Points on a hilly landscape, in no order, each with its height.
From any point a climber steps to the highest of the 5 points nearest to it. It stops when none of these is higher. Distance is the straight distance between rows; heights are no part of it.
z442 h=6.51: [114 140 150  75 137 162 121 115 158 167 135 152 108 176 152 173 161 114
  80 130  74 128 124  39 122  75]
z39 h=6.35: [137 150  93 166 117 123 125 140 117  75 104 138 136 106 112 140 118 146
 159 128 139 100 132 126 119 131]
z982 h=6.65: [153 112 151  98 141 138 126 115 163 184 167 109 128 157 146 131 131 106
  95 147 110 136 119 104 136 115]
z379 h=5.98: [140  79 155 123 161  99 165 149  87 145 167 108  98 111 123  66 103 166
 161 127 197 140 108 191 152 168]
z934 h=4.46: [127 113 156 109 152 104 129 111 120 149 149 107 115 155 131 106 119 114
 126 124 142 130 145 153 132 142]
z958 h=6.23: [137  79 158 134 154  95 160 149  86 139 170  99 105  88 115  70 110 158
 159 134 213 144 127 203 146 188]
z266 h=0.48: [125 182  81 160  89 131  95 129 155  80  78 145 158  83 124 197 101 118
 121 114  64 113 162 118 104 103]
z81 h=4.42: [124  91 161 135 144 105 154 134  90 155 141 131  98 126 128  78 130 137
 136 127 175 131 107 175 139 163]
z858 h=5.89: [117 157 120 145 117 154 104 106 136  96 102 134 146 110 117 159 138 114
 129 144 119 109 122 110 118 110]
z853 h=5.12: [131 124 101 160 116 132 121 128 100 102 121 125 143 119 124 104 104 146
 158 137 152 135 143 174 134 162]
z46 h=4.87: [117 188  67 125  82 152  79 132 192 108  89 159 170 115 124 191 159 104
 109 114  44 106 150  58 118  93]
z52 h=6.17: [120 150 137  80 139 135 128 132 144 147 144 142 117 143 134 180 145 106
  92 129  87 123 114  65 128  84]
z890 h=1.81: [122 103 116 198 125 130 122 150  59  57 131 108 130  76 119  86  71 167
 170 105 194 132 134 247  92 160]
z97 h=6.44: [119 148 133  66 129 164 109 102 177 163 116 161 124 182 144 183 153 111
  78 132  57 133 126  47 140  77]
z248 h=5.59: [140  47 175  94 184  96 172 136  89 179 198  76 104 169 150  42 118 162
 147 138 214 144 112 169 157 163]
z421 h=6.43: [101 151 127  79 131 153 106 115 163 151 126 154 113 166 150 186 161 117
  90 126  80 122 115  56 125  68]
z706 h=5.52: [107 172 111 116 100 142 107 137 150 118  90 134 157 104 120 191 150 120
 116 125  72 119 152  90 109  92]
z762 h=3.91: [135  67 179 127 157 108 166 130  96 172 150 131  94 147 126  59 128 137
 140 138 177 140  98 154 160 159]
z938 h=6.89: [111 162 118  99 119 140 127 123 141 115 126 143 135 122 127 174 145  99
 113 138 100 121 110  89 127 100]
z27 h=6.36: [132 127 141  76 142 133 149 119 158 186 166 150 116 170 150 154 158 108
  81 140  66 128 111  29 131  85]
z57 h=4.82: [122 192  53 146  92 152  60 133 184  84  83 164 162  93 134 189 144 113
 111 117  43 105 142  61  99  84]
z817 h=6.19: [119 166 106 151 110 148 109 112 138  82  79 145 146  99 107 153 120 120
 130 134 117 103 128 126 105 113]
z396 h=6.22: [103 173 120  89 110 139 105 128 155 111 111 134 135 130 129 208 145 109
 111 132  87 126 138  79 126  90]
z90 h=5.65: [131  82 151 132 147  96 151 146  81 146 141 124 100  97 125  74 131 152
 152 115 197 143 125 182 142 171]
z302 h=5.42: [129 125 110 141 130 119 133 120  98 109 124 126 146 129 128 108 112 137
 150 140 149 143 150 159 128 148]
z994 h=5.41: [139 111 179  97 158 122 151 111 146 190 168  91 115 176 142 111 148 100
  97 132 123 134 119 111 133 124]
z79 h=5.18: [118 156 122  61 135 174 127  90 185 169 109 162 144 207 145 189 147  99
  67 135  39 129 135  22 141  73]
z228 h=4.10: [120 179  87 120  81 147  99 135 190 116  87 148 148 131 128 204 160  97
 107 120  50 120 151  60 140  95]
z605 h=6.69: [125 148  95 174 130 132 102 134 126  73  85 149 138  96 100 135 111 146
 145 119 137  87 127 132 103 124]
z480 h=3.08: [126  91 117 184 122 139 118 147  82  83 126 108 143  95 134  81 103 171
 159 119 183 138 146 214  95 158]
z390 h=5.15: [129 107 158 101 151 106 137 108 129 168 154 105 115 167 144  95 126 108
 120 133 138 125 128 131 121 132]
z752 h=5.97: [141  66 156 124 169  97 157 148  86 145 179  92 105 113 119  65  86 171
 155 130 220 147 113 202 164 173]
z17 h=4.06: [133 106 170 100 154 120 148 106 131 175 163  97 114 171 132 104 142 115
 109 134 134 123 134 126 121 134]
z621 h=5.49: [139 141 103 152 115 118 135 136 118 103 117 118 131 134 110 128 135 127
 157 138 143 113 128 120 119 138]
z499 h=4.38: [133 141 119 143 118 130 131 129 135 111 115 133 131 130 111 130 141 114
 131 142 132 117 113  99 122 120]
z420 h=2.63: [116  95 139 161 130 115 147 147  76 107 131 112 114  85 128  70 133 167
 160 113 198 143 132 192 117 172]
z330 h=5.10: [141  43 181  96 184 103 185 148  87 180 207  79 114 165 162  20 121 148
 133 138 213 149 115 171 173 165]
z944 h=3.36: [134  76 188  97 165 123 186 117 110 190 161 120 111 171 139  74 132 123
 118 162 167 139  98 145 163 164]
z797 h=3.90: [123  95 146 170 132 105 165 157  68 103 157 115 114  72 118  62 108 171
 158 123 209 134 129 209 126 183]
z418 h=4.71: [143 114 105 173 117 141 116 138 103  92 117 122 150 101 131  97 107 165
 158 118 175 151 137 201 115 167]
z59 h=5.66: [139 111  97 189 111 139 106 160 107  68 119 123 140  84 109 110  96 169
 166 104 169 136 137 206 115 151]
z883 h=2.59: [124  94 195 104 172 108 171 112 106 184 152 103 103 159 142  89 116 114
 118 130 142 137 121 129 145 149]
z753 h=5.56: [123 155 125 127 111 147 114 119 148  98 104 136 139 120 124 151 136 107
 132 142 117 122 115 103 128 109]
z860 h=5.92: [134 142  78 188 122 129 126 154 112  66 102 145 136  86 107 118  89 152
 168 100 150 105 133 166 133 159]
z186 h=5.96: [116 159 122 154 109 146 105 115 140  92  84 134 143 100 106 158 119 115
 134 142 116 107 129 111 111 110]
z207 h=2.32: [117 105 128 174 133 123 140 152  65  87 133 101 130  72 136  66  98 174
 167 107 188 134 130 216  95 163]
z50 h=6.61: [133 142 130 100 132 122 130 121 150 135 171 142 116 137 129 158 128  88
 120 143  93 131 109  88 142 108]
z824 h=2.04: [124 101 125 164 125 128 126 126  82 102 127 116 127 107 141  77 126 158
 149 120 179 144 149 187 109 168]
z469 h=4.93: [139  72 169 132 158 110 158 130  89 167 153 122  91 137 121  67 121 152
 141 128 185 139  96 169 150 163]
z423 h=4.55: [145  63 180 114 167 116 161 130 100 190 151 114  97 159 121  72 121 144
 128 144 178 137  91 149 163 156]
z372 h=2.48: [126 166 104  84  95 146 100 124 186 145  97 165 139 166 123 200 160 101
  92 109  38 130 140  59 141  93]
z223 h=6.63: [145 129 134 108 129 125 125 129 142 152 159 133 115 145 120 146 135  83
 109 143 112 129 110 103 139 109]
z19 h=5.02: [141 143  93 166 120 127 134 141 109  89 125 133 144 119 118 117 100 150
 163 126 135 131 146 155 135 151]
z649 h=5.44: [138 127  88 182 121 134 120 149 106  84 113 134 147 108 120 112  81 162
 165 118 148 125 146 175 129 159]
z832 h=5.77: [139 145 109 159 125 125 139 136 118  98 116 122 141 131 115 120 110 138
 162 134 134 120 152 137 128 133]
z525 h=5.35: [149  56 172 102 173 108 164 129 106 194 175  94 105 161 132  59 120 157
 136 160 199 141  95 163 155 156]
z128 h=4.85: [118 197  52 162  86 143  67 142 179  68  79 161 157  93 122 193 140 113
 108 109  39  93 138  79  92  84]
z995 h=5.34: [138 121 111 129 127 109 137 134 107 110 136 122 143 148 123 115 128 135
 157 141 135 134 151 156 128 147]
z869 h=3.77: [120  96 128 158 131 115 132 125  85 109 132 123 117 113 133  77 127 155
 152 117 182 154 131 180 115 172]
z352 h=6.45: [109 161 129  83 132 138 120 130 153 126 120 138 129 128 133 185 148 109
 103 134  87 127 128  84 125  89]
z178 h=4.95: [125 186  80 150  90 150  78 134 176  98  79 143 147  96 128 197 152 106
 110 113  45 101 153  75 115  89]
z707 h=5.48: [130 148 112 147 117 135 124 130 134  97 104 142 133 120 115 132 141 115
 155 140 136 111 111 113 117 119]
z818 h=5.08: [122 176 101 140  82 135  97 128 172  92  89 134 152 102 121 189 142 129
 118 110  55 115 164  84 109  92]
z725 h=4.86: [108 167 104 114  83 144  93 131 166 121  84 125 147 122 120 207 156 121
 108 119  70 122 153  71 119  84]
z787 h=3.95: [129  96 158 120 153 105 148 114 100 150 142 132 113 145 134  80 122 123
 128 123 157 147 125 169 142 162]
z299 h=4.56: [122 173 104 168 101 152  92 108 145  92  64 147 155  95 105 167 103 130
 121 122 117 102 127 128  92 105]
z638 h=6.30: [130 150  90 179 117 124 121 147 125  81  96 133 140 104 106 124  96 154
 164 114 136  93 128 151 120 129]
z712 h=4.37: [118 152 114  82 101 150  86 117 190 148  97 153 140 164 124 199 150 107
  88 117  56 131 140  62 144  81]
z71 h=3.71: [150 128 125 122 121 114 128 131 135 141 145 124 113 155 115 137 126  98
 137 133 120 122 117 121 121 122]
z647 h=3.26: [121  98 132 193 144 119 155 154  64  97 145 109 130  60 130  54  84 170
 164 121 206 138 126 220 111 177]
z715 h=5.83: [126 160 129  78 111 166  96 107 187 166 109 163 133 189 124 203 145 102
  75 130  34 129 125  41 140  83]
z301 h=5.03: [125  88 155 133 143 106 146 130  94 141 129 126 102 126 131  74 128 138
 137 121 188 149 114 181 139 176]
z508 h=4.79: [117 179 110 128  83 145  98 124 153 110  83 133 161  96 134 187 121 123
 121 121  72 121 156  97 102  90]
z4 h=6.83: [144 128 135  95 136 135 140 117 155 184 176 120 125 156 138 140 140 102
  91 140  95 140 117  84 147 107]
z909 h=5.88: [140  65 157 115 176  98 158 145  94 165 177  99  99 137 128  64 110 164
 155 132 204 140 113 191 161 170]
z254 h=6.37: [127 142 139  82 144 143 145 127 151 179 170 132 122 157 157 150 148 102
  93 132  76 125 114  64 138  94]
z95 h=4.23: [122  89 196  97 164 116 183 108 122 192 170  96 117 169 151 101 137 108
 109 134 150 138 122 115 145 145]
z492 h=2.50: [128  96 180 117 163 112 162 113 111 173 141 121 109 156 136  87 114 121
 119 124 151 137 108 149 145 152]
z6 h=5.70: [105 177 114 128 111 144 111 109 143  93  91 140 163 105 118 174 129 118
 116 142 101 123 128 107 116 103]
z885 h=6.50: [110 153 130  94 135 141 131 132 144 137 141 140 120 134 129 168 134  94
 105 137 102 122 109  80 126  99]
z738 h=4.41: [127  97 135 147 130 116 126 123  83 130 140 123 118 117 145  79 132 132
 143 128 176 156 130 178 133 165]
z204 h=5.09: [127 175 100 143  75 138  95 129 168 118  90 141 149 111 120 192 150 118
 120 117  58 118 156  75 119  92]
z827 h=4.29: [118 105 138 111 132 112 133 118 108 127 128 123 119 143 133  93 126 118
 137 133 152 152 139 170 138 158]
z134 h=6.32: [159 116 143 107 134 130 128 116 144 163 154 111 112 162 130 124 126 102
 117 138 120 129 129 124 130 126]
z970 h=5.05: [125  86 150 157 137  99 169 150  74 120 153 114 110  86 133  71 119 160
 158 129 201 144 125 196 133 185]
z445 h=4.22: [123 187  74 174  77 128  85 136 173  70  82 145 156  89 118 194 125 111
 122  98  62 100 150 103  82  90]
z840 h=2.29: [129 105 130 210 141 120 144 148  73  65 136 112 133  51 121  67  81 155
 168 111 202 130 124 248  96 177]
z353 h=2.43: [132  83 179 126 161 104 157 116  96 160 135 140 109 137 132  75 119 127
 129 120 171 152 104 160 151 159]
z799 h=6.66: [123 143 142  82 143 150 146 123 150 175 162 144 115 171 150 160 160 111
  90 131  70 120 115  49 134  79]
z814 h=4.75: [118 190  69 119  91 143  87 127 188 121  81 157 158 119 135 197 161 102
 100 117  35 115 146  51 129  85]
z925 h=5.61: [138  82 170 130 152  91 152 137  91 169 151 120  92 123 125  72 119 151
 155 134 193 142 111 174 145 167]
z587 h=6.49: [122 169  97 171 116 136  92 122 129  65  81 149 141  92 100 151 111 137
 135 117 130 100 126 138  93 118]
z811 h=6.31: [122 141 147  70 137 156 139 104 169 180 142 165 112 190 161 162 171 106
  67 142  66 132 119  28 137  74]
z206 h=6.24: [156 109 159  87 147 133 143 101 157 190 180  99 123 168 141 121 150 103
  92 135 125 147 131  99 138 119]
z987 h=4.14: [129 112 112 166 125 131 121 123 101  95 118 118 146 113 134  86 113 159
 156 120 166 142 134 185 122 159]
z516 h=5.39: [114 156 118  92 105 147  99 128 170 122 106 146 131 136 121 202 167 120
 101 122  68 129 147  82 128  84]
z26 h=2.27: [122 177  97  87  93 148  91 118 183 146  90 149 144 144 123 204 165 112
  92 122  51 134 143  56 134  92]
z450 h=4.90: [140 130 112 140 111 112 134 130 126 103 127 116 125 141 123 128 135 126
 154 141 132 123 136 128 123 134]
z874 h=1.74: [120 187 110 141  93 141  99 114 152  95  76 137 166  86 124 183 112 128
 120 129  81 112 150 118 101  96]
z410 h=4.67: [148 125 126 123 124 107 131 120 123 125 138 108 117 149 119 120 137 119
 148 125 129 135 144 143 125 140]
z597 h=2.30: [131 134 112 129 115 120 130 121 143 113 129 137 124 134 119 150 144  95
 130 145 122 124 102 105 123 124]
z491 h=5.80: [140  64 170 104 179  99 161 146  87 158 194  79 104 141 145  35 106 164
 149 138 218 137 101 188 176 161]

For each start below, name the point where the climber stops.
z890: z605
z266: z938
z445: z938
z372: z799
z944: z958
z57: z938
z46: z938
z883: z4
z707: z605

Call two points neighbours if one is among the 5 nearest of the other. Go from one point of each pair to the other, from neighbour to neighbour, staying as high as possible. Name the lowest point that can't be avoided.
z958 and z4: z827
z938 and z799: z421
z4 and z938: z50
z4 and z605: z753
